Each row is a point on a tangle of strands that fork, close into loops and nearly touch. The rows are in no order.
Two points are linked if the straight distance between their rows is under 45.5. Some points are linked to none.
J451: [-1, 8, -2, 1, 4, -12, -29, 0, 23, 19, -12, 18, -17, -4, 11, 3, 1, 14, 17, 13, 4, -9]
J823: [17, -3, 7, -17, 7, -3, 14, 0, -1, -6, 13, -17, 6, -12, -6, 22, -7, -2, 15, -16, 4, 28]
J326: [-6, 7, 14, 1, -10, 6, 0, 25, -22, -23, -7, -2, -3, 5, 5, -6, -7, -14, -25, 7, -16, 6]
J207: [-4, 8, 6, 0, 5, -9, -10, 8, 10, 0, -3, -10, -6, -5, 6, 19, -1, -9, 8, -18, 2, -4]
J40: [-4, 14, 19, -10, 1, 6, -11, -5, -3, -13, 3, -24, -2, -4, 2, 20, -11, -11, -9, 14, -19, -13]
J940: [20, 5, -2, -3, 3, 14, 18, -17, -5, -14, 10, -30, 11, -24, -14, 5, -12, 3, -6, -12, -9, 2]
J970: [21, -2, -30, 10, -8, -14, 31, -17, 0, 18, -3, 18, -3, -15, 16, 6, 16, 3, 8, 1, 13, 1]
J751: [0, 2, 12, -7, 6, 4, -1, 0, -7, -14, 15, -27, -4, -4, -20, 11, -1, -8, 1, -1, -5, -10]
J568: [-13, -11, 10, 12, -7, 1, -12, 10, 5, 0, -10, -2, 3, 17, 11, -9, 17, 3, -22, 7, 4, -1]
J949: [8, 17, 2, 13, 4, 8, -28, -9, 32, 15, -13, 12, 12, 5, -10, -2, -9, 5, 16, -6, 16, -5]
J912: [10, -8, -1, 4, -1, 1, 37, -9, -4, 1, 7, -7, 0, -16, 5, 23, -10, 0, 3, 2, 11, 13]
J62: [-8, -5, 5, -4, 9, 7, -26, 8, 16, 18, -7, -9, -19, -1, 6, 16, 11, -7, 0, -7, -11, -4]
J666: [-3, 2, 0, -6, -16, 18, -13, -16, 1, 7, 10, 9, 16, 2, -8, -27, -4, 19, 0, 7, 9, -3]
J342: [1, 7, -4, 0, -8, -4, 17, -4, 10, -8, -13, -12, -7, -1, -4, 17, 11, 6, 6, -18, 7, 20]
J822: [21, 20, -20, 1, -10, 3, 8, -30, -20, -3, 20, -22, 18, -16, 5, 8, -6, 4, -12, 3, -14, -10]
J376: [-7, -4, 4, 5, 10, 5, 6, 0, -8, 9, 1, 4, -1, 4, 1, -19, -12, 14, -6, -1, 23, -1]
J234: [6, -20, 4, -17, 3, -6, 9, -7, -6, 2, 2, -3, 0, 9, -9, -8, 6, 12, 7, -13, 4, 13]
J455: [-7, -2, 10, 2, 6, 10, -4, -3, 2, 8, 10, -11, 0, 6, -1, 4, -13, -22, -21, -17, -8, -3]
J825: [13, -5, -16, -4, -3, -9, 40, -7, 6, -12, 4, -2, 0, -24, -5, 15, 2, 0, 17, 5, 11, 1]
J448: [-1, -12, 3, -9, 11, -5, -8, 5, 19, -5, -4, -13, -14, 7, -6, -5, 6, -9, 1, -36, -3, 17]
J37: [-16, -9, -15, 7, -2, -5, -33, 5, 19, 21, 6, 12, -18, 8, 5, -14, 4, -3, -20, 4, -14, -7]
J449: [3, 2, 3, 1, -5, 1, 8, -13, 16, 7, -5, 13, 15, 8, -10, -14, -2, 19, 27, 11, 17, -1]
J374: [10, 2, -14, -10, 1, 1, 26, -5, -32, -12, -1, 1, -2, -6, 12, 9, -8, -4, -10, 12, 13, -2]
J838: [-2, -3, 10, 0, 4, -11, 36, 4, 3, 7, -2, -3, 3, 5, -11, 17, -2, -8, 23, -3, 20, 0]
J966: [15, 13, -16, -12, -17, 5, 1, -32, -12, -2, 27, -28, 23, -9, -9, -9, -18, -10, -10, -5, -22, -4]
J934: [24, -3, -14, -9, -10, 2, 29, -18, -23, -5, 8, -6, -2, -23, 0, 25, 7, -12, 23, -1, -12, -2]
J805: [5, 5, -17, 8, 2, -1, -26, 12, 19, 13, -10, 14, -11, -6, 21, 2, -4, 15, 14, 11, -1, -31]
J643: [-9, 9, 8, -7, 9, -18, -2, 14, 6, 10, -9, 6, -4, 10, 2, 18, 1, -12, 21, 5, 13, 2]
J972: [14, -15, -16, 0, -9, 4, 3, -9, -20, 6, 3, 23, 8, 4, 12, -23, 7, 25, 6, 18, 8, 2]
J852: [-20, -5, 2, -6, 13, 0, -21, 21, 0, 3, 0, 1, -16, 16, 9, -16, 0, -16, -12, 4, -1, -15]
J979: [11, -10, -12, 1, -2, -9, 9, -7, -13, 9, 1, 19, 13, -9, 3, 3, 7, 14, 13, 7, 18, 11]
J905: [28, 4, -26, 9, -1, -10, 34, -18, 1, 7, -17, 8, -1, -15, 5, 24, 12, 1, 13, -14, -6, 2]
J392: [1, -1, 9, -6, 13, -7, -26, 4, 24, 27, -18, -4, -17, -3, 6, -4, 9, 2, 20, -2, -1, -3]
J936: [14, -11, -5, -6, -4, 9, 20, -11, -22, -5, 4, -15, 10, 2, 3, 13, 10, -6, 12, -8, -6, -1]
J663: [26, -8, -27, 5, -1, 3, 33, -8, -6, -6, -5, 1, -10, -25, -2, 15, 13, 6, 6, -16, 4, 6]
J573: [-3, -16, 3, -11, 11, -10, -3, -11, 15, 10, 5, -5, -3, 12, -4, -22, 1, 3, -1, -21, -3, 19]
J965: [-1, -8, 4, -2, -5, 14, 13, -12, 1, 1, -11, -28, -4, 7, -10, -4, 7, -7, -3, -20, -6, 4]
J294: [-8, 0, 6, 13, -10, 14, -23, 10, 15, 9, -8, 15, 14, 10, 9, -13, 10, 11, -2, 11, 4, -7]
J770: [-12, 1, 1, 11, 10, 3, -22, 31, 0, 5, -9, 10, -12, 4, 21, 1, 7, -4, -6, 7, 1, -20]
J133: [-25, -19, 3, -3, -12, 4, 3, 0, -6, 0, 7, 11, -2, 20, -4, -28, -4, -12, -21, 9, -4, 4]
J356: [-18, -19, -1, 4, -2, -3, -19, -1, 24, 6, 15, 9, -22, 22, -7, -8, 6, -17, -18, -3, -11, -5]
J402: [13, -13, -7, 1, 8, 4, 20, -10, -7, -10, -15, -21, -3, 1, -15, -8, 14, 4, -1, -32, -10, 13]
J340: [-3, 21, 5, -7, -4, 8, -9, -15, -6, -6, 27, -27, 19, -6, -12, -2, -16, -12, -16, -1, -21, -10]
J421: [11, 23, -2, -8, -8, 0, -10, -12, 5, -19, 18, -30, 12, -18, -20, 1, -19, -8, 1, -24, -20, -5]
J975: [-28, -10, 5, -4, -6, 1, -16, -4, -3, 17, -3, 6, 7, 17, -14, -22, 13, -7, -9, -1, 0, 5]
J293: [2, 0, 1, 7, 6, -7, -2, -11, 9, -13, 1, 18, 24, 4, -6, -12, 2, 23, 14, 16, 27, -12]
J790: [24, 4, -19, -10, -17, 4, 23, -10, -18, -4, -15, -18, -3, -15, 3, 0, 13, -3, 13, -33, -13, 11]
J303: [15, 5, -12, 9, 4, 2, 26, -24, -16, -9, 12, -20, 10, -20, 1, 20, -13, -2, -4, 5, 0, -4]
J498: [-17, 0, 5, -5, 10, 3, -23, 22, 0, -9, 9, 0, -10, 7, 9, -4, -4, -32, -23, 2, -24, -15]
J255: [-17, -1, 3, -2, -16, 8, -30, 6, 14, 28, 0, 12, 9, 5, 1, -10, 5, -6, 2, 0, 4, 0]
J579: [-7, 8, 10, 3, -1, 2, 8, 23, -22, -17, -5, 5, -2, 11, 12, -14, 3, 6, -19, 18, 10, 11]
J9: [-12, 8, 8, 9, 0, -5, 15, 8, -11, -4, 4, 13, 5, 8, 1, 19, -1, 5, 3, 25, 18, 13]
J937: [-12, 0, 7, -11, -11, 9, -3, 4, -21, -24, 13, -11, -4, 14, 1, 0, -6, -18, -35, 13, -22, 2]
J193: [3, 17, -1, 10, 4, -7, 8, 7, 3, -10, -7, 31, 18, 4, -3, -22, -6, 16, 10, 27, 16, -3]
J946: [-6, -8, 2, -9, -8, 4, 3, -2, -27, 0, 2, -8, 8, 3, 0, 7, 17, -2, -7, 6, 3, 3]
J162: [-17, 0, 11, 8, 12, -3, -12, 23, 15, -2, -9, 16, -1, -9, 10, 18, 14, 2, 4, 11, 9, -17]
J661: [19, 5, -12, -7, -7, 9, 24, -13, -11, -13, -10, -24, 8, -24, -12, 9, -5, -6, 3, -27, -21, 17]
J103: [-12, -12, 3, -1, -13, 5, -9, 1, 4, -1, 7, 18, 1, 24, -10, -41, -10, 10, -12, 14, -6, -2]
J2: [-4, -10, -21, 5, -4, -5, -38, 11, 10, 19, -8, 15, -17, 0, 14, -8, 8, 14, -6, 9, -15, -24]
J227: [0, 19, 6, -12, 12, -5, 10, -2, -14, -5, 8, -11, 1, -9, -6, 13, -17, -10, 8, -6, 13, 14]
J274: [4, -4, 8, 2, 10, 5, 1, 8, 8, -14, -15, -13, -2, 0, -9, -7, 4, 12, 0, -43, -12, 17]
J953: [-15, 18, 7, -3, -1, -6, 8, 0, -17, -1, 2, -3, 11, -6, -1, 29, -11, -12, 1, 11, 6, 11]
J259: [3, -1, -3, -4, -14, 3, -9, -8, -17, -2, 1, 22, 9, 10, 0, -39, -4, 21, -12, 13, 4, 4]
J362: [0, -3, 1, 5, 7, -3, -25, 2, 24, 6, 11, 1, -6, 8, -4, -14, 13, -3, 8, -20, 14, -6]
J806: [-2, 9, 14, 17, 7, -15, -10, 33, 2, -12, -12, 36, 1, 7, 10, -5, -11, 15, 1, 28, 0, 6]
J481: [5, -24, -6, 4, -3, -9, 13, -5, -7, 8, 11, 2, 1, -13, 3, -3, 9, 16, 4, -14, 10, 11]
J66: [-2, 13, 14, 11, 8, -2, -19, 38, -4, -7, -21, 25, -12, 1, 16, 1, 0, 9, -10, 12, -11, -8]
J368: [-7, 7, 12, -3, 6, 7, -16, 14, -4, -24, 4, -10, -7, 6, 22, 17, -18, -5, -23, 19, -22, -13]
J300: [-5, -7, -2, -9, -6, 11, 9, -5, -15, -14, 6, -24, -5, 4, -8, 5, 1, -12, -20, 9, -4, -7]
J861: [-1, 13, 9, 12, 9, -6, -14, 9, 10, -1, -4, 35, 1, 8, 6, -5, -12, 13, 15, 22, 16, -9]
J384: [-23, -19, 8, 12, 6, -6, -11, 9, 14, 12, 7, 11, -14, 8, -8, -8, -8, -34, -24, -1, -22, -4]
J233: [-15, 3, 21, 0, 4, -5, -8, 12, -3, 2, -4, 13, -9, 1, 1, 10, 6, 2, 4, 15, 4, 7]
J83: [3, 1, 7, 15, 2, 9, -3, -3, 34, 18, -8, 7, 2, 1, -10, -3, -1, 11, 30, 8, 20, 1]
J690: [2, 10, 8, 7, 13, -19, 18, 3, 15, 6, -11, 9, -5, 7, -10, 13, -1, 6, 24, -1, 15, 0]

A tip is a point with one link. Name the tips that can be reached along the links from each point below, in the order of the rows.
J751 | J934, J579, J368
J905 | J970, J421, J790
J356 | J823, J949, J838, J498, J384
J133 | J568, J666, J965

A piece is two or more points that can be reached from each other along the links. Count, over all rows, the pieces, the separate loops (a circle has one, a figure eight two, a Y none), the forks (points with three links) and the tips (points with one).
pieces | 4
loops | 0
forks | 6
tips | 14
